Each row is a point on a landscape with many valleys, with its height.
From any point a ball rolls to the lowest of the 6 points nearest to it. It stops when none of these is lower. Distance is the straight distance between rows; heights are no part of it.
Q592: [-42  40 -31 -18   8   2  11   8 -44  -1 -29 -27   7  55  41  -6   8 -35
  21 -79  -6 -42]  height 15.3
Q575: [ 98 -13  -4 102   4   7  45  19  25   0 -26 -68   6 -58  33 -16 -40  14
  18  47   5 -17]  height 24.7
Q685: [  8   7 -11 -39  -4  -7 -33 -13  -2 -17  81  10 -32 -17 -47 -16   0 -28
   3 -30  41  -6]  height 8.4
Q263: [-47   4   4 -34 -14   8 -28 -18 -15   2  13   8  12  13  -2 -27   0 -33
   5 -36 -13 -12]  height 10.1
Q309: [  8   4  -8 -36  14  25  -9 -15  14  -2   8   7   5 -16 -26  15 -12   6
  14 -40  21 -46]  height 5.8
Q774: [-46  19 -24 -40 -54  -2 -16  42   1   7  19  39  29  61  34 -40   6 -48
  -2  19 -36  52]  height 15.6
Q626: [ 65   0  13 105  68 -18  31  17 -14  21  37   2 -46 -11  -7  27  28  30
  17  55 -13  36]  height 64.3
Q864: [-32 -11 -13 -65 -13  -6 -14 -24  24 -23  88 -10  -7   2  13 -48  34 -37
  -8 -47 -24   3]  height 14.0
Q780: [-37 -21  29 -17   2  -2 -43 -43  42  11  80  57 -35 -13   0   3  53  -5
  -7 -23   1  22]  height 15.4
Q56: [ 51  15 -10  28  10 -15  41  14  26 -29 -11 -54  17 -33  11   7   0   1
  22  22  25  20]  height 3.6
Q856: [  5 -40  33   7  34  27  28 -23  49 -21 -16  29  59 -72  17  10   9  15
  35  51  -5 -33]  height 14.8
Q984: [-43 -47  26  14  71 -21   9 -12  36   5  75  33 -44 -28   8  41  61   0
  50  10 -27  65]  height 16.2
Q289: [ 37 -16 -11  56 -12  -6   1  28 -11 -19 -31 -45  19  18 -30 -23 -33  17
 -51  24   9   1]  height 14.1
Q900: [  7 -21  19  39  -6 -15  55  31  34  18   6  28  18  -1  56 -12   5   6
  30  61 -39  34]  height 30.1
Q277: [ 13 -21  12  -4  10  16   4  27  46 -11  32  -6  -2 -57  20 -15  29  -6
  18  48 -14  48]  height 60.2
Q860: [-26 -14  23  44  45 -16  18 -24  10  21  32  35 -47 -39  -3  54  20  37
  30  39   6  10]  height 33.4
Q316: [-21  40 -23 -12   9   7  19  30  -5 -22 -57 -21  41  33  62  -5  -1   5
  16 -40 -36 -53]  height 38.9
Q659: [-16  22 -28  27 -56 -31   6  56  -5  24 -49 -22   2  52 -16 -30 -17  -9
 -13  16 -19  43]  height 17.1
Q542: [-17   8 -37  -6  -8  -7  18  28  22 -15  26 -12  -9  -8  31 -48   8 -24
  19  18 -30  41]  height 38.3
Q942: [ 35 -40  27  91 -20 -11  12   8  28   7 -41 -11  23 -36  22   8 -42  53
  32  44  -7 -61]  height 17.9
Q260: [  0 -44  19 -42  41  11 -17 -46  53  -1  61  13 -15 -55   3   3  60 -14
  34 -11 -24  13]  height 8.5
Q661: [ 15  39 -18 -43  13  31 -29 -48 -48 -12   0   8 -20  30 -39  13 -12 -24
 -30 -52  55  -9]  height 17.8
Q66: [ 23 -30  17  -5  64  40  -7 -21  57 -20  33 -11 -25 -96 -27  10  28 -10
  51  13  16  -7]  height 7.0
Q903: [-10  24  32 -87   5  27 -32 -23 -52   6  15  16 -26 -20  36   9  35   0
   8 -33  -4 -65]  height 6.4
Q905: [-30  11   4 -15 -26   2  -9  10   6  11 -29  16  38  -4  13   1 -23  59
 -11   2 -24 -23]  height 3.5
Q191: [ -8 -16  -7 -17   9  14  38  18  22 -42 -34  14  47 -36  33  13 -14  36
  20 -15 -14 -25]  height 11.0
Q53: [-23  16  -6 -21 -29 -10 -50 -41 -46  26 -16   5 -16  46 -64 -19 -22  -6
 -57  -7  13  10]  height 13.9
Q945: [ 11 -24  31  24  25  -6 -11 -44  40  30  33  35 -23 -72 -33  38  16  22
  17   1  26  -6]  height 3.7
Q399: [ 41  42 -50  47 -16  -8  17  52 -14 -45 -33 -55  15  56  -3 -12 -24 -13
 -17  -4  10  44]  height 16.1
Q296: [ -7  -4   6 -17 -27 -23  26  33  22   9 -31  31  45  -7  49 -10 -33  22
  18  27 -37  12]  height 22.7
Q683: [-29  17 -21  18 -18  13   1  34 -24  -1 -67 -28  35  68  21 -17 -28 -25
  -5 -12 -31  -1]  height 24.0
Q68: [  0 -14  -5  34   5  18  -6  31 -14   8 -47 -34  36 -13  -7   0 -32  37
 -17  12   2 -49]  height 3.2
Q365: [-46   4  25 -52 -40  -1 -54 -16 -40  17  46  20 -55  61 -29 -11   7 -31
 -41 -28  22   5]  height 14.3
Q33: [ 27  23 -11   3  -3   8 -19 -25 -59 -27 -52 -28  19  58 -36   0 -25 -23
 -34 -25  41  -1]  height 15.7
Q376: [  2  32 -25 -16  -4 -10 -23 -35 -48 -50  14  -6 -21  60 -49 -20 -32 -53
 -25 -51  21   8]  height 16.7
Q160: [ -5   6  -5   5  13 -18 -12 -31  25 -11  48  26 -32   6 -47 -11  11 -33
 -12 -21  33  42]  height 12.3
Q87: [-43  23 -23  -6 -21   3 -16   5 -77  17 -95 -64  15  50   0   8  -8 -23
 -48 -11 -13 -64]  height 14.6
Q695: [ 32 -52  24  27  46   4  60  40  54  -9  20  33 -19 -45  57  11  31  -2
  47  49 -34  46]  height 3.8
Q487: [ 22  15 -13  60 -42 -39  14  11   1  -4 -24 -28 -13  34 -27   0 -11   4
 -25  32  20  41]  height 18.2
Q221: [-28   4 -14 -51 -28  23 -38 -17 -71  30 -28 -18  -7  61   2 -18  13 -27
 -42 -24   3 -13]  height 11.4
Q2: [ 13 -13  -2  33 -25 -36 -12   3 -10   2 -26 -10 -11  33 -63  31 -17  16
 -20  12  30  27]  height 20.2
Q93: [  6  41 -46  -4 -16 -20  -7  20 -22 -51  14  -2   2  80   2 -55  -4 -61
 -31 -15  -2  36]  height 21.0
Q406: [ 35  44 -41  21   6 -10   8  27 -17 -48 -39 -52  12  12 -27 -10 -32   1
 -12 -12  37  22]  height 11.7
Q135: [ -4 -12  35  41  39 -20  39   6  56  26  26  41   3 -12  28  34  34  37
  28  44 -33  60]  height 40.2
Q379: [-35  28  35 -59 -39  16 -43 -22 -68  19  68  32 -28  63   2 -31   8 -39
 -50 -22 -13 -32]  height 13.2
Q687: [ 64   0  31  60  11  -7  11 -19  14   6 -27 -36   3 -66   0   0 -30  36
  22  32  41 -33]  height 15.5
Q477: [ 19  14  14  30  22   6   2 -24  22 -12   3  -7  -7 -51 -47  42   0   2
 -13  12  35  20]  height 17.4
Q196: [-30  20   5 -74  19  35   2 -21 -44  -1  52  -7 -34  37  60  -1  31 -47
 -13 -63 -21 -44]  height 7.7
Q266: [-24   7  13  59   6 -33  17   2  20  41  27  32 -32  -8 -15  31  30  14
  20  49   8  50]  height 32.8
Q585: [-15  -4  28 -53 -31   3 -16  -6  -1  13  14  38   4 -44  -7  20  11  27
   1 -16   3 -20]  height 8.9
Q777: [-13  -2   4  -2 -30 -40   2  15  26  25  16  57  34  18  40 -15  -6   0
  -3   7 -30  48]  height 17.7
Q270: [ 26  -3  14  74 -19 -17  47  23  28  19  29 -17   1  -5  13   4   1   5
  21  83 -20  48]  height 43.0
Q854: [-27  14 -14 -43 -38  -4  14  43 -15   8 -39  17  46  25  52 -19 -25  12
  -5   5 -40  -9]  height 12.2
Q272: [-13  16 -39   7  -8  -3  33  35   9 -16 -38 -56  31   2   8   4 -24  18
  -3  -8  27 -19]  height 16.5
Q92: [ -6 -21  41  72   7 -24   6  -1  39  29  -9  29  12 -39  -9  14  14  35
   8  44  -6 -10]  height 1.8
Q342: [  0 -57  17 -64  29  30 -19 -56  43   2  24  15   1 -78 -27  12  36  16
  25 -47 -11 -36]  height 5.5
Q544: [-19  -2  -8 -38   0   4  -7  -3  18 -17  50  12  22   2 -14 -32  12 -42
   5  -9  18  23]  height 22.1
Q714: [  2 -20  16 -64   9  57  -9 -13   7   1 -18  32  14 -65   8  39  -2  21
  15 -29  19 -51]  height 3.4
Q225: [ 46  -4   6  64  40 -19   8 -33   6   2  26  22 -64  10 -40  30  22 -10
  11  24  38  54]  height 35.7
Q54: [ -2   6  17 -18 -14  -4 -34 -33 -21  23 -14  11 -11 -21 -58  27 -16  37
 -25 -12  22 -20]  height 13.1
Q737: [  6   3  -8 -87  11  29 -16 -42 -50 -35   8   9 -10 -17  30 -10  26  -8
  15 -76   0 -60]  height 7.2
Q928: [ 47  10 -14  15 -14 -18  10   1  33 -13   0 -19 -23 -13 -15   1   3 -23
  23  25  17  63]  height 19.9
Q32: [ 43   0 -43  64   5  -7  23  40  -6 -38 -34 -71  45   2 -11  -6 -28  28
  18  24  12  -3]  height 12.4
Q803: [  5 -16  -6  -4 -14  28  22  10  32 -22 -33  13  81  -4  69   7 -39  42
  10  32 -19 -43]  height 11.5
Q146: [ 29 -10 -17  33  -6  -3 -29  12 -25  15 -62 -21  -2  20 -57   7 -20  35
 -51  -1  34 -15]  height 13.5
Q705: [-12 -31 -22  23 -21 -17  -6  49 -44  20 -81 -33  24  81 -16 -23 -17 -13
 -39  13 -33 -12]  height 16.6
Q241: [-26 -27  21 -51  18  29  17  -5  42  18  -8  50  35 -63  12  26 -21  60
  -3   1  -5 -59]  height 10.8
Q723: [ -3  18 -33 -26   7 -13 -15  16 -10 -23 -24 -41   5  20   3  12 -12  -9
   9 -36  -1  -6]  height 8.1
Q564: [ 10  -2   4  88  42 -26 -14 -28  -2  34  16  14 -29 -21 -28  59  11  24
  10  27  36  15]  height 3.1
Q172: [ 64 -10  20  68  29   2  67  34  32  29  11 -45 -29   6   1   0 -13  -6
  52  47 -24  52]  height 49.6
Q378: [-35 -30   7 -97 -11  13 -38 -26  18  17  81  48 -27   6  -5 -40   7 -17
 -42 -49 -11 -12]  height 19.2
Q887: [-37  19  17 -71 -15  38  -2  -7 -46  14 -56  44  -3   5  22   5  10  13
  -5 -41 -23 -63]  height 9.5
Q891: [-33  18  -9 -30 -36 -21 -26  16  -6  17   0  -8 -18  37   2 -19 -25 -52
 -21 -19   3  23]  height 12.1
Q493: [ -26   21    6  -50  -21   40  -23  -36 -104   13   -6   -2  -42   16
   15  -10   22  -13  -38  -30   -5  -58]  height 8.8

Where does a ball stop that starts at each point below?
Q774 => Q714
Q487 => Q714
Q399 => Q714

Call two points neighbours if one is among the 6 nearest of the other. Go from one point of each pair to the other, from neighbour to neighbour, staying as low as possible. Name the highest point that can't be avoided.
Q92, Q714 => Q342
Q68, Q92 => Q585
Q695, Q56 => Q984
Q714, Q56 => Q406
